A landscape with many peaks, sampled at points; each row gives a point and its height.
From any point a climber steps to the highest of the 4 points nearest to it. It stops when none of these is higher. Distance is the straight distance between rows; heights are no part of it.
(786): [ -2  17  -5  -3  -2  35  37  39   5  12   1   1  21 -12 -17  -7  16   8
 -23   3   7  -9  -1   9  16]  height 4.23
(721): [  3 -28  30   4  -9 -19  22  -1 -16 -18  22  -4  29 -19  41  16   2 -41
  -5  30   9   9 -11   9 -13]  height 6.00
(1566): [ 37 -19  20   6  11  -5  39 -10   5 -23 -23 -37  25  30  32  10  12  17
  13   5 -39  -6  12 -15  26]  height 4.15
(140): [ 27   3 -26  -2  -9 -17 -18 -33 -22  22 -12  23 -19  -5 -13 -22  -5  26
  15 -24  -6 -16  -1 -28 -19]  height 0.79
(1473): [ 14   4 -46  14 -19  -5 -16 -21 -15  20   1   5 -26  -5 -73  -1  18  31
  -2 -17   3  32  -3  40 -13]  height 4.36
(1524): [ -9  -4  21 -39   6  38  -4  27  29   0  -6   9  18  16  33  17  -2 -27
 -15   9   2 -16  19   7  26]  height 4.21
(630): [-22  19  23  -8 -15 -34 -64 -24  31  -4  14  22 -17  12   8  -4 -19  -1
  -5 -21 -11   8   2   1  -4]  height 4.68
(238): [  8  -2 -30  17   9  16  39   9   2  10   1 -16  11   1  14  12  17   8
  -9  27   2  -3  16  20  31]  height 5.58
(1298): [  5   8 -30   3   9   4 -21  19  -6   7  -3  -7 -11  10  27   4  20   0
  29  12   3   5 -29  10  22]  height 4.38
(1688): [ -4  22  -2   1   7   7  22  30  -2   1  19 -15   1   3 -72  -5  -9   9
 -27  -9  23 -28  16  15  -2]  height 3.38
(1518): [-17   8  15 -31  11  23 -36  31  14   2   3  20   1   3  15 -15  13  -2
   0  25  27   2 -15   5  -1]  height 4.63
(1238): [ -1   6 -21  37 -14 -47  -6 -10 -31  -6   1  15 -28 -14 -39   3  10   2
   6 -30  20  25  -5   5 -30]  height 3.24
(1307): [-26  27   3   4 -16  -9 -13   6   1 -18  15  18   1  -6 -33 -18 -21  -8
 -10 -24   7 -13   3  10   7]  height 4.20
(746): [ 24 -35  -2   1  -1   2  24   6 -14  -8 -22  -5  -2  -8  39  -1  27   8
  45  45 -10   8 -22 -18  16]  height 4.51
(739): [-20  37   2 -13  25  10 -33  28  -1   5  17   2 -21 -22 -19 -10   5  -2
  -1  -4  11  12 -33   8  -8]  height 3.88
(1220): [-21 -39  22 -24  12  -5  42  11 -21 -15  -4  -4  13 -34  35  26   4 -33
  -9  28  15  -8 -10 -16 -16]  height 5.68
(1005): [-32 -16  32 -52  10  29  14  -8  -8  -2  -4   8   4 -21  57  12 -19 -34
   0  17   7  -9 -12 -20   0]  height 4.75
(1063): [ 24   7 -37   4  13  35 -20  11  51  33 -29  11 -15  30  24  24  -8  24
  13 -10 -11   7  -2  -7  23]  height 4.48
(586): [ 18   3 -10  15  -8   6 -12  -2  20   5 -10  30 -22  18 -59 -27 -31  11
 -27 -68  -7 -16   4 -10  12]  height 1.37
(808): [ 12 -30 -37  34 -15  -4  15  -2 -32 -18   0  28   7 -14   7  -4  19  -7
  33  20   5  23 -23 -18 -20]  height 4.57
(311): [ 28 -15  25 -12  13   3  47 -29  -8   1 -21 -14   5  16  26  -2   7   4
  23  21 -34  -3   3 -29   9]  height 6.13
(1511): [ 20  -6 -13  -9 -13  13  -5  -7  12  17 -12  -8   4  19  46   1   0   7
  25   0 -24  -7  -8 -13  17]  height 1.38
(1490): [-28 -16  47 -46  -2   3  18 -23   7 -31  -3  -9  47  -5  46   8 -23 -53
 -14  11  11 -18   7  15  -7]  height 4.73
(853): [ 44   6 -56  13  -8  30  18 -19   2  48 -21   5 -17  20 -35 -18 -13  45
   4 -30  -9 -10   0 -22 -14]  height 0.48
(443): [-18  11 -10   3  26  -5  -9  11 -22  -5  48   6 -27 -18 -32 -19  -4  10
   1  -8  26  11 -25  -4 -30]  height 4.03
(960): [ 27 -18 -58   4 -53   9 -17 -29   0  64 -20  12 -39  12 -29 -15  20  54
   9  15  -6  12  14  -5 -14]  height 1.90
(938): [ 35 -43   0  10   6 -36   7   1 -21 -14  22 -25  18  11  48  31  27  -6
  49  43 -28  17 -22  -7  10]  height 4.14
(178): [ 39  -5 -20  -3  -1   2   5  -7   8  17 -33 -34  19  24  25  20   9  23
  30  12 -34  -7 -14 -12  24]  height 2.51
(738): [  9  -4  21 -23  -5   2  11 -18  31 -28  -4 -29  41  38  29  19 -19 -10
 -17  20 -25  -8  26   8  38]  height 1.68
(831): [-43 -21  38 -56  -5   4  -4  10 -13  -2  15  18  16 -16  45  19  -8 -55
 -11  31  12   2   1   3 -19]  height 5.20
(433): [-22  12  -2  -9   0  13 -19   4  33   1  17 -12 -10  -1 -48 -10   0   9
  -6 -22   6  10  22  40   0]  height 5.51
(1036): [  3 -23  -3  33 -19 -29  -4  -2  11 -26  19  -8  28  -8  25   4  25 -11
   5  28   5  31   4  16  17]  height 5.92
(876): [  1  15   1  13 -10  -7  -5 -12  36 -27   5   2  -2  17 -41 -49 -31 -14
 -29 -23 -10 -22  34  24   2]  height 2.94
(618): [ 26  10 -32  33   0   0  27  -5   3  20 -21 -15   0  21  15  17  11  31
   1  -5 -17   8  21  12  27]  height 4.64
(1552): [-19  37  -9  -3 -17 -14 -46  -5  24  -4  10   2 -23   3  -1 -17  11   6
  15 -21  12   1   5   9   1]  height 5.56
(35): [-20 -12   5 -46  23  74   8  30  24  19   8  12  10  -7  28   2   4 -22
  -7   5  27 -10  18   5  29]  height 4.24
(16): [  4  32  -1   5   2   2   8   7 -13  -6   2   3  -2   5 -77 -14 -27  14
 -12 -35  18  -9   7   0 -13]  height 2.95
(217): [-37  20  11   2 -20 -23 -44  -3   7 -12  28  -1   3 -12 -45 -26  -9 -28
 -11  -8  31  19   4  29 -24]  height 3.71
(340): [ -6   4  16   9   6  -1  15   4  12   0   4 -13   7  25 -17 -15 -26  -7
 -29  -4   7 -24  36  19  14]  height 3.92
(1271): [  8 -20 -22  23  11   6  32  29 -22  16  -6  -4  -2 -13   7  -9  27   6
  25  45  25   4  -5 -14  11]  height 4.27
(1139): [ 10   6  21 -15  -3  -2  -8  -3  28  -2 -10 -14  17  12  47  18 -11  -1
  -2  -5  -5   1  18  -1  38]  height 2.48
(816): [-21  10  15   4  -3  -5  -6  16  -9 -31  38   3   3 -13 -77 -20 -27 -10
  -2 -19  38   3 -11  23 -33]  height 3.10
(308): [-13 -25  25 -14  42  28  18  23 -24   5  -3   3   4 -11  19  -7   4 -19
   3  19  10 -16 -30 -11 -14]  height 4.72
(338): [ -9  27 -28  17   1  22  16  13  19   6  19 -10 -10   0 -59  -9   4  18
  -9  -3  -6  18  21  41  11]  height 4.42
(858): [-29 -24  35 -19   0 -29  11  -1  -5 -25  14   2  32   0  39   7 -22 -53
 -10  27  16  -2  -1   5 -21]  height 5.64
(1291): [  6 -13  52 -34   0 -20  -8 -12   7 -24   6   6  12  10  53  15 -24 -16
   3  -6 -18  -7 -22 -16  11]  height 1.49
(145): [ 20  22 -24  24 -28 -25   6 -15   1  17 -24 -13   2   5 -21   3  -2  26
 -23  -1 -22  15  28   5  -7]  height 3.93
(1373): [ 23  10  -8  20 -45 -58 -42 -38  -9   5 -11   3 -13  -5 -16  19  18   6
 -13 -18  -8  50   4   2 -18]  height 3.91
(136): [ -8 -14   9  -3   8 -47  -6  -9  -3 -23   1  -6  21  -5  34  -7 -18  -7
   9  -6   2  -3  -5 -33 -20]  height 1.71
(1904): [  3 -18 -41  36 -32   0 -24 -10 -15  27  -6   4 -36 -15 -47   8  42  15
  35  23  20  43  -7  12  -4]  height 5.77
(1012): [ -7   4   3  17  -8 -48 -23 -16   5   2   2  22  -8 -16 -13  -8 -20   0
   2 -46   9  14 -12 -25 -45]  height 3.90
(1884): [-21  18 -16   4 -16   4 -15  -9  38  -3  -2 -29  -9  16 -70 -21 -14   1
 -13   2  13   3  38  59 -27]  height 4.46
(993): [  9   5 -16   7  14  -3  11  12 -18   3  21   5 -11   1 -43  -6   3   6
 -12 -21  10 -10  15  16 -11]  height 3.14
(15): [ 26   4   3  25 -19 -60 -14 -31  -4   1   4  -1   2  -5   7  -2  -5  11
  10 -18 -28  16 -12 -17 -23]  height 3.09
(1432): [ 12   1 -23  26   7   3 -12  21  -6  -4  -3 -15   6 -25  27  -5  28 -13
  13  36  13  19 -35  18  16]  height 5.32
(1915): [  5  42 -11   7 -14  15 -25 -16  55  17 -13  25 -24  31 -13 -12 -23  27
 -13 -43 -20   9  20  14   6]  height 2.29
(445): [ 18 -37   1 -12  15  25  56   5 -33 -10 -15  -7  -3 -21  18   6  13  -2
  20  35 -11 -14  18 -19  15]  height 3.99
(222): [ 17 -31 -24  30 -16 -37  33  -9 -28  -3   0  -1   6  -9 -17  11   0 -13
  -1 -10  15  20 -14 -11 -44]  height 3.31
(1477): [ -2  14 -24  40 -23 -28   5 -16   2 -27  15  -8  11  -5 -55  16  -5  10
 -26   2  -5  22  18  38 -10]  height 5.00
(1269): [ -2  39 -15 -13  19  15 -12   9  36   9  14  14 -17  15 -52 -24 -23  16
   1 -36  -5 -13  -7  31  -2]  height 3.72
(312): [ 14 -31  26 -12  -8 -34  37  -4 -27   0  -1 -34  14   9  33   8  17   6
  32  29 -32   0 -27 -18 -26]  height 3.85
(1424): [  0 -13  -5  18   4 -21  11  19 -32   5 -13  22  -8 -13   8  -9  -1 -16
  33  22   8 -20 -30 -27 -44]  height 5.52
(273): [ 13  -1 -32  20 -10   1 -20  -9 -34  25  13  16 -36  -9 -73 -14   6  28
  13 -17  19  21 -11  14 -26]  height 4.50
(401): [ -7   1  18  14 -19 -31 -12   7  15  -8   8   5  -2 -28  37  13  -2 -14
   3  11   9   3 -19  -7  -4]  height 1.40
(361): [ -9  19   7  -8  15  16  25  25  -7   7  39  -8   8 -15 -40 -18  -7  -9
 -15 -19  12 -11   1   9  -5]  height 3.73
(261): [-24  16  19  -9   6  14 -25  10  45 -11  18   1   0  35 -13 -39 -23  -8
 -21  15  15  -4  46  39  -7]  height 2.53
(1928): [-39  -5  28 -26  31  50  12  37 -33   5  24   2  19 -37  35   1  21 -11
 -23  33  15  -5   6   2   2]  height 4.74
(67): [ 16  -9   7  -2  23  -9  59  -1 -28 -41 -19 -27  11 -17   7  15   4   8
   5  -2 -22 -13   5 -22  12]  height 2.78
(253): [  0   8  -4   7 -23 -39 -57 -39  -2  14  12  14  -2  24  12  11   5  10
  17 -13  -2  11  -1  -7   0]  height 3.89
(1203): [-36  -2  27 -45  25  45  10  22 -11  -3  27  11  -3 -20 -11   0  -1 -15
 -27  14  16 -16 -23  25  -2]  height 4.86
(846): [-12  13   7  21 -26 -34 -30 -20   2 -11  12  -1 -17  -2   5  -3   9   6
  -7 -24  -1  20 -13   7 -23]  height 4.52
(1272): [  7 -21  -6  -8  25   0 -26  31 -13  10   3  14   8  26  56  17   6  -5
  17  25  -5   6 -32 -20  40]  height 3.51
(519): [-33 -21  13 -15   2  -7   0  11  12 -18  11   2  32 -11  11 -11   6 -31
 -27  24  37 -16  24  26 -17]  height 5.07
(20): [ 28 -17  14  16   9 -20  11  -2 -13 -10  -1 -31  19   4  47  20  15   7
  17  45 -20   1 -12  -8  23]  height 5.57
(620): [ -4 -15  54 -33   9   1  25 -18   6 -30  -6 -16  26   0  41  18  -5 -25
 -14  -3 -22 -25  19 -14  22]  height 3.15
(1554): [-25   6  16 -38  21 -13  -7  30   7  -5  10  25  -6 -12  10 -14 -16 -16
 -14  -9  15 -12 -26   0 -30]  height 5.62
(1545): [ 23 -10 -22  34 -39 -49 -27 -68 -23  14 -10  -4 -26  11 -10  11  16  28
 -12 -15  -6  34  13  -8  -9]  height 3.30
(1129): [-23  24  10 -23   8  28 -40   6  11  11  17  17 -37   0  -2 -20  -2   5
   6 -32   9   8 -39 -16 -10]  height 3.57
(1923): [ 17  21 -13  19 -17 -10  -6 -33  30   7 -24   2  15  23 -17   4  -9  23
 -37 -37 -25   5  29  -3  -2]  height 3.63
(1614): [ -5  -2  62 -42  -1  51  12 -24  16  -9   8  13  24   7  25  -4 -15 -41
 -21   3   7 -35  32  10  11]  height 3.69
(1153): [-31  29  -3 -27  12  31 -26  10  36   5  12  -8 -14   5  -4 -22   4   2
   4   1   7  -6   9  30  28]  height 3.64
(1075): [ 13 -11   5   7  -4 -19   6 -16  -9   0 -31   8  -1  -6  20 -14 -17   0
  11  -5  -3  -5 -13 -36  -6]  height 1.47
(1295): [  6 -28  33 -18  -8  12   8 -27  24 -17 -17   9  26  19  31  -3 -24 -17
  -4 -13 -27 -19  23  -9  18]  height 5.83
(1170): [  4 -30  -9   7  15  -3  44  17 -31 -16   4 -17  17 -28  17  14   3   2
   7  39  -5   1 -10 -18 -10]  height 4.44
(1116): [-23  15  30 -10  -5 -28 -30   2   8 -28  18  21  13  10  24 -14 -37 -37
 -18  -8   0 -16 -16   6  -9]  height 3.62
(34): [ 13  -4  -6  32  -3 -17  24  -9  -7 -18 -18 -23  12  -3   7  -1  17  24
 -23   6 -33  11  25   5   9]  height 5.23
(309): [ -8  13 -14   0 -19 -12 -49 -35  -7  36  -2   9 -47  -4 -33 -19  21  18
   8 -33  15  -3 -30  -6 -25]  height 4.47
(959): [  1  21   7  -4  13  -1 -25  -3  -2   6  -8  26  -8 -11  17 -25  -9 -12
   0 -36  12 -12 -33  -9 -15]  height 4.25
(1516): [ 15   0 -44  20 -28  15 -48   0 -21  42  -1  18 -22   4  15   6  10  11
  46  11  -1  19 -18  -6  16]  height 2.72
(742): [-15  -1  31 -31   9  45  28  28 -12  -4   3   3  10  -9 -24 -16 -20 -16
 -29  -3  19 -28  19  10  11]  height 4.59
(1397): [ -5   0  35  -1  -8 -44 -33   5  16 -25   6  -6   8  -3  62  10  -7 -13
  10  22   4   6  24  13  24]  height 1.77
(1384): [ 14  14 -47  26 -12  -3   5   1   2  23   2 -16 -21   0 -67  29   6  53
  -5   0   3  39  12  53 -16]  height 3.60
(955): [  7   7   3  18   9   2  25  -2   8  14 -19   7   7 -10  -7  -7 -21   8
  -7 -26 -25 -11  14 -14  13]  height 5.91
(1800): [-10  -1  14 -22  24  31  11   9   1  15 -28  11 -10 -10  11  -4  10  13
  -2 -16   2 -32   0 -20  20]  height 1.46
(596): [ 20  13 -23  34  -3 -11  22  -5 -21   6 -17  -2   8  21 -37   2 -10  31
 -11 -27 -13  -5  17  -9 -13]  height 2.52
(1675): [ -8  28 -24   7  20  31  15  15  36  16   7 -16 -19  -7 -52  -9  16  36
   7  -7 -10  -3   0  52   3]  height 3.83
(1420): [  4 -24  23 -15   1  22  35  -1  -8  -7 -32   4  26  15  13   1  -5 -12
  -2 -20  -9 -23   2 -27  27]  height 2.18
(688): [-16 -26  48 -36   7 -36 -11 -16  21 -15   8 -13  32  32  50  46  -8  -9
  38  25 -39  -2 -22 -11  19]  height 0.25
(283): [ -6  -2  14   6   2 -23  28   2 -10 -37  10  -7  15 -20  14  -2  14 -20
 -14  20   7  -2   8   2  10]  height 5.67
(1264): [ 19 -29  -7  46   8 -39  47  -7  -6 -36   9 -21  15 -11   1  12   3   7
  -6   5  -1   4   8  -9  -7]  height 4.37
(584): [ 16  32  -9 -16  16  42  -8   7  37  11  23  32 -35  23 -57 -18 -24  28
   3 -50  -9   8  -2  15   1]  height 2.81
(387): [  5 -19 -46  48 -18   0  15  -5 -19  -5  -6 -13  10  -8 -14   7  33   4
   3  27   4  32  -5   8  -4]  height 5.04
(1771): [-26   4   4 -43  19  30 -29  35  11   9   8   8   0  12  55  12   4 -17
  14  28  30  -6  -1 -16  33]  height 5.02
(1798): [ -3  -6  19 -53  27  19 -19   2   5   7 -19  32  -8  12  43  13 -12 -27
   6   0  17  -2 -40 -37   9]  height 3.11
(752): [ 22 -13 -15  15 -12  -9   7 -28 -22  13 -12  15  -9  -7  -6  -5   7  12
  19  -6 -16 -13   3 -33 -21]  height 2.03
(1257): [-12   4   3 -21  12  51  12  28  29   0  12  -5  12  11  -8 -13   4   0
 -29  17   9   0  35  28  -1]  height 4.53
(1571): [ 10  22   2   8 -18  -8 -22 -17  22   3 -11  12  -3  20   1  -1 -20  18
  -6 -32 -21   3  -2 -12   4]  height 2.73
(1880): [ 28  -7 -54  24   1   5  -9  -2 -20  36   2  23 -21  -8 -16  -9  17  17
  20 -10  12  -3 -10 -26 -21]  height 0.04
(1600): [ 15  -4  16  -5   5 -17  20  -6  -3 -31  14 -30  39  17  32  32  29   8
  -4  48 -17   4  21   9  28]  height 5.59
(1885): [  3  16 -28  13 -17 -24 -23  -3 -14  -6  15   4 -24   2 -39  -5   3   5
   2 -32   5  -1   4   0 -26]  height 3.68
(1664): [ 43  29 -20  27 -19 -44   5 -36   8   5 -17   3  -7  33 -47   7  -1  32
 -34 -42 -25   5  37  -8  -7]  height 2.66
(745): [ -9  32 -13  -2  20  15 -34   5  49  30  22  -1 -27   0 -23 -22   7   8
   2 -25  -5  16   6  33   6]  height 4.31
(1157): [ 14   2 -12  31 -13  -1  -6  -3 -11   2  -2  -2 -10 -14  11  -9  11   5
  30  10  -9  17 -20 -17   2]  height 3.76
(1434): [-19 -29  13 -17  10   5  33  13 -39   4   1   7 -19 -30  41  22  -1 -17
  11  45  23 -13 -39 -37 -16]  height 5.27
(1098): [-10   4   8 -24  13  19 -32  33   0   5 -12   6  11  -2  40  17  13  -8
   5  29  15 -13  -8  -7  28]  height 4.67
(1433): [-11 -30  -6  -9  20  -2  16  17 -30  -8   9   4   1 -21  40  -6  23 -14
   5  45  18   7 -18  -7  -4]  height 4.82
(1405): [-24  18   5   6  -6 -14 -40  10   5 -20  24   5 -26 -14 -22  -2  13   1
   2  -2  19  44   0  37  -5]  height 4.28
(583): [-10  33   7  -7 -13  -1 -70 -10  22  10  -4  13 -33  15 -12 -11 -11   0
  -2 -23  -3   9   5  17   8]  height 4.80
(289): [-11  16  18 -26  15  58   1  25  18   5  21   8  -6   9  -1 -20  -7 -14
 -33 -20  11 -10  16   5  32]  height 4.17
(226): [ -7   2   0   6  10  36  15  17  39   1 -15  -8  20  13   5 -11  -8   5
   0   6   2  -4  19  12  25]  height 4.71
(1156): [ 18  -3 -18  29  14  -9  36 -15  14 -22   0 -28  29  17  23  18  37   8
 -17  36 -31  19  21  16  28]  height 5.96
(768): [ 16 -24  10 -17  28  36  36  -7  -1   2 -32 -18  -4   2  35  11   5  17
  17  13 -21 -19  -2 -33  43]  height 4.29
(1522): [-12  28 -17 -15  18  11   3  -1   0  12  51  -9 -33 -22 -71 -13  -6  17
 -11 -33  -2  -9 -15  37   4]  height 5.39
(244): [ -4   2 -25   8 -23   2 -23 -19 -23  26  -9  11 -33  -7 -50  -6  22  12
  11 -11  15  28 -23   7 -35]  height 5.12
(1568): [-23  22  30  -7  -1   9 -25  24  20  -1  20   8   1  -4  12 -13 -16 -22
 -20  17  16 -12  -1  13  -5]  height 4.65
(183): [  5 -16  30 -25   5  22  -9   6  12  -4  -3   1  14 -12  50  22  -7 -30
  10  15  12  -2 -11 -18  24]  height 3.94
(941): [-17   8  15  18 -15   0 -18  -2  15 -14  15  -5  22  10 -39 -20 -23 -20
 -23  16  34 -22  26  34 -13]  height 3.04
(510): [ 28 -22 -24  45 -16 -32  -8 -17 -42  -6  -9  15  -7 -15 -24  -9  -6   0
  20  -5   1   4 -22 -29 -42]  height 3.82
(1778): [ 32 -26 -34  10 -11   7  18   9 -29  17 -34  12  -9 -11   3 -13  -9  17
  23   4 -25 -20   1 -40  -3]  height 2.77
(675): [  9  17 -17   8 -20  -9 -16  -6   0  18 -21  -3 -29  16 -29   9   2  39
 -20 -38  -6  17  20   3 -11]  height 5.19
(677): [ 12  -9  17   2  -5 -40   6   0  -5 -24  -7 -15  12  -9   0  -3  -4 -12
  -3 -11 -14 -14  14 -20  -2]  height 3.43
(1299): [ 13  13 -26  39 -19 -39   5   6 -32   2  -3  -4   8   2 -74  22 -21  23
 -22 -33  13  31   7  37 -25]  height 4.55
(1541): [ -7 -28  32 -38  -5  -6  19   3  -2 -18  -4  -3  17 -12  13   5 -15 -36
 -19   1  -4 -35  14  -2   3]  height 4.01
(787): [ 15 -36   1  -2  -2  -8  64   5 -28 -15   0  -9  13 -19  25  21  10 -15
  35  56   5  10 -30 -23 -11]  height 4.04
(626): [ -3  16   3 -34  15  16 -56  21  16   9 -11  23 -16   3  26 -21  -4   5
  15 -17   2 -13 -20 -15  10]  height 4.09
(1595): [ 27 -20  49  -4   5 -13  34 -24 -10 -26 -17 -37  17  39  35  23  29  23
  25   3 -53 -10 -14 -18  -1]  height 4.49
(1538): [-14  -9   4 -17  10  17   7  15   9  -5  -3  -8  35   3   8 -14 -13 -32
 -20  22  12 -16  27  20   7]  height 4.77
(1655): [-54 -11  29 -20  -7   9 -16  14  -1  -5  13  -2  21 -15  13 -21  10 -37
 -18  19  26  -3  11  15 -23]  height 4.66
(1387): [  2  -7   7 -20   3  44  24  22  10  -4 -11 -12   5   1  27  17  11  -9
 -11  21  11 -12  22  -4  34]  height 4.41
(296): [-10 -18  16 -22  14  13  59  -8 -19 -19 -14 -15  24  -7  19  24  -7 -11
 -24  12  -3 -15  25   1   8]  height 3.32
(454): [ -6  11 -19  28 -14 -19 -13 -11  -4   1  -3  -8 -25  10 -66  15   5  20
 -18 -37  -1  13  15  18  -4]  height 4.35
(192): [-28  -8  34 -25  10   6   2  23 -10 -10   5  13  13  -7  28   0  -4 -42
 -20   9  22 -22   4  -3   5]  height 4.81
(354): [-51 -15  28 -42   7  17  14  14 -10 -22  20  18  -2 -15   6   1  -9 -39
 -34   5  28 -17 -16   6 -44]  height 5.03
(1921): [ 34  -8  -6  25  -9 -51  -5 -15  13   7 -14 -17  28   8  20   6  16  31
  24   9 -27  11  -7 -16  -8]  height 1.39
(1196): [  5  22 -10  14 -18   8 -17  10   6  33  -7   4 -31 -10 -19 -11  -2  31
   4  -7  -1  19   6  -2  -1]  height 3.84
(920): [ -8  38 -16  -1  21  23  -7   3  33  32  10   5 -28   1 -83  19 -13  27
  -3 -40 -21   3   5  34 -16]  height 2.79
(333): [  5   3  -8  32  -9 -32 -13 -17  -5  -8   7 -22  20   2  -6  -1  -5  -3
   2  -8   3  -2   0  -6   0]  height 4.26
(1183): [-11 -13  -7  25  -9 -39  -2   7 -18 -17   0 -13   5  -9  -7  11 -20 -10
  -9 -10   3   2  -6  -8 -18]  height 3.55
(497): [ -3  -4  30 -25   9  14 -21 -12  33  -9  -6  25   8  13  32  -4  -9 -25
 -14  -7 -12 -17  -3 -11  29]  height 3.52
(247): [ 22  -2 -46   7 -17  -2 -22  -7  19  45 -23  -2  -8  23  12  17   0  27
  19  -1 -15  -2  -1   0  22]  height 3.02
(465): [ 13 -10 -12  16   4   3   5  11 -11  -4  -2  -7  29 -11  43  14  28 -19
  21  60  16  12 -18   5  25]  height 5.47
(1016): [ -8   6 -15   8  16   6   4  38 -11  20  10 -15  -8 -28  -5  -6  19  16
   4  14  10  20  -2  -1  13]  height 4.69
(1425): [  9  -7   4  -4   3   4 -13 -13 -17  14 -10  21  -5   7  51  10   9  -1
  46  10 -23 -11 -19 -50  -3]  height 2.62
(154): [ 15   9 -66  26 -28  14  19 -16  -9  36 -18 -13 -14  15 -37   9  14  33
  -5   1  -4  27  16  14  -7]  height 2.87
(286): [-32  24   4  -1 -18 -21 -53 -16  21  -2  -5   6 -17  -9 -39  -9  -8  -7
 -11 -42  -6  19   7  43  -7]  height 4.32
(40): [-27  -2  35  -3 -23 -23 -19  -5  10 -24  10  20  15  -7  -6 -24 -45 -32
 -20 -35  15 -37   8 -18 -21]  height 2.57
(615): [ -1  11  -8   1   4   1 -16   8   7  14 -17  17 -23   7  22  -7   5  29
  25  -6  -3 -14 -12  -8  23]  height 2.76
(1773): [  3  -3 -22  19  24   7   0  10 -33  17  36   4 -30 -13 -47  -7   6  12
  20  -3  25  -8 -36   8 -25]  height 3.87
(1696): [ -7  19  -4  14  25  33   8   5  19   5  21   7 -23   2 -45 -15  -8   7
 -14 -49   8 -14  -9   0   7]  height 2.70
(1309): [ -8   0  -7  49 -23 -23 -16   3  -8 -23  -1 -11  -2  -8 -25   9  18  -6
  -5  17  11  30   1  26   3]  height 5.49
(470): [ 14 -23  11  17   6 -25  19 -12   0 -25   7 -28  30 -12  51  31  30 -21
   4  39  -6   9 -14   1  -1]  height 6.31
(1523): [ 19   5 -23  23  16  17  49  11 -24  28 -24  -7 -11   1 -26 -16   4  21
   0  -2 -14 -22   2 -20  -4]  height 1.78
(1815): [-10   1  26 -35  29  53  29  14 -26   5  -5  -2   6 -12  16  12   8 -11
 -21  22  14 -13  24  11  13]  height 4.60
(556): [  3  26  -8 -16  -2  40  -4  22  50   7 -16  11   6  30  18   2 -14  14
  -3 -12  -7   2  10  28  17]  height 5.38
(190): [ 15 -19  10   8  17  -4  69 -10 -47 -23 -13 -27  30 -14   0  26   7 -12
  -9  36 -21   2  21  -6   6]  height 3.19
(1572): [ -5  20   4  10  -8 -17 -21 -12  24 -35  14   2   8   9  -7  -3 -18 -13
   0  -5  -5   2  30  -2  11]  height 5.41
(503): [-37  -6  27 -41  18  25 -20  40  -2  21  19  16  15  -9  48  22  18 -22
 -13  42  27   4 -21  -6   2]  height 4.70
(1565): [ 17   7 -20  15 -12 -11 -11 -20  -4  23 -24  -9  -1   7   4  -9  -9  21
   6 -31 -39  -6  23 -20  13]  height 1.14
(1023): [ -2  27 -17  16 -25  -2 -32 -14  47 -12 -11 -10  -9  29 -17 -24 -24  11
 -10 -27 -12  -1  41  33  -6]  height 2.47
(597): [-15  10  14  12   1 -19  -2  14 -21   6   2   4 -13 -28 -10 -17  -8   5
  -1 -27   9 -12  -6 -19  -5]  height 2.63
(963): [ -8 -20   8   2   7  -1  33  11 -19 -24   3  -6   2 -21  33  14   4  -8
  10  20   4   5  -5 -28   1]  height 4.98
(1319): [  8  -6 -31  47 -20 -55   1 -39 -18 -16  -2   8   8 -18 -28  15  15   4
   3   1  24  39   0   8 -24]  height 2.89
(173): [ 19 -19  22  -8   7 -37  45  -6   7 -22  12 -32  33  -9  48  16   0   3
 -17  15 -22   1 -11   8  -1]  height 5.84
(603): [ 25 -35  19 -27  11   5  25 -18  -5  -6 -20 -10   1  -2  58   3   9   4
  33  10 -32 -16 -17 -45  -3]  height 5.65
(468): [ 19  13 -21   1  -6  18  13   5 -21  41  -4  11 -33   2 -65 -21  -3  21
   0 -29  -6   8  -7  -7   3]  height 2.65
(1517): [ -5   6  38 -23  18  29  22   1  12 -12 -20  18 -16   4  15 -23 -31 -14
  -1 -20  12 -20  -5 -27  -4]  height 0.49
(988): [-25   2   0   5  19   9  -4  23 -29   6  14  -2  -7 -18 -17   1  24 -12
   3  16  31  10 -23  -2 -28]  height 4.33
(1239): [ -1 -10  33 -33   1  33 -32  -9  37 -18  -2   9  20  40  58  21 -18 -37
  -6  27 -14 -26  18 -10  42]  height 2.82
(1829): [ 22 -33 -20   5 -21  -4 -29 -20 -17  19  -7  -1  -7  24  33  10   7  12
  46  21 -22 -11 -11 -43  -5]  height 1.11
(571): [ 13  23 -36  25  -1 -12  -8  -3 -33  16  13  -4  -8   9 -78   9  10  20
   6 -30  30  24 -10  14 -20]  height 3.95
(1716): [-10  -6  40 -31  31  61  34 -15 -16 -11 -24  14   7  -6  23  22  -5 -26
 -19  -8  -1 -12  -1 -16  29]  height 4.22
(871): [  8  -4 -11  -3  13  20  16   2 -21   8 -14   6  -9  -9  19 -19   2 -14
  33  18 -19 -20 -17 -41   1]  height 4.19
(1620): [-30  43 -14 -14   5  17 -36   1  30  20  18  10 -22  -5 -31 -11   1  31
   6 -41  -3   7 -15  29 -17]  height 3.61

Where does a climber stop that starts at each point below?
(1271) -> (470)
(190) -> (470)
(787) -> (470)
(35) -> (1554)
(289) -> (1554)
(1655) -> (470)

Call two points neighbours if one is among the 4 nearest of the other. Go from one point of each pair to the other, from neighbour to neighbour, staying as high as possible. Name the lowest point that can't be avoided.
(955) and (311) -> (1571)
(675) and (1904) -> (454)
(1554) and (1424) -> (808)
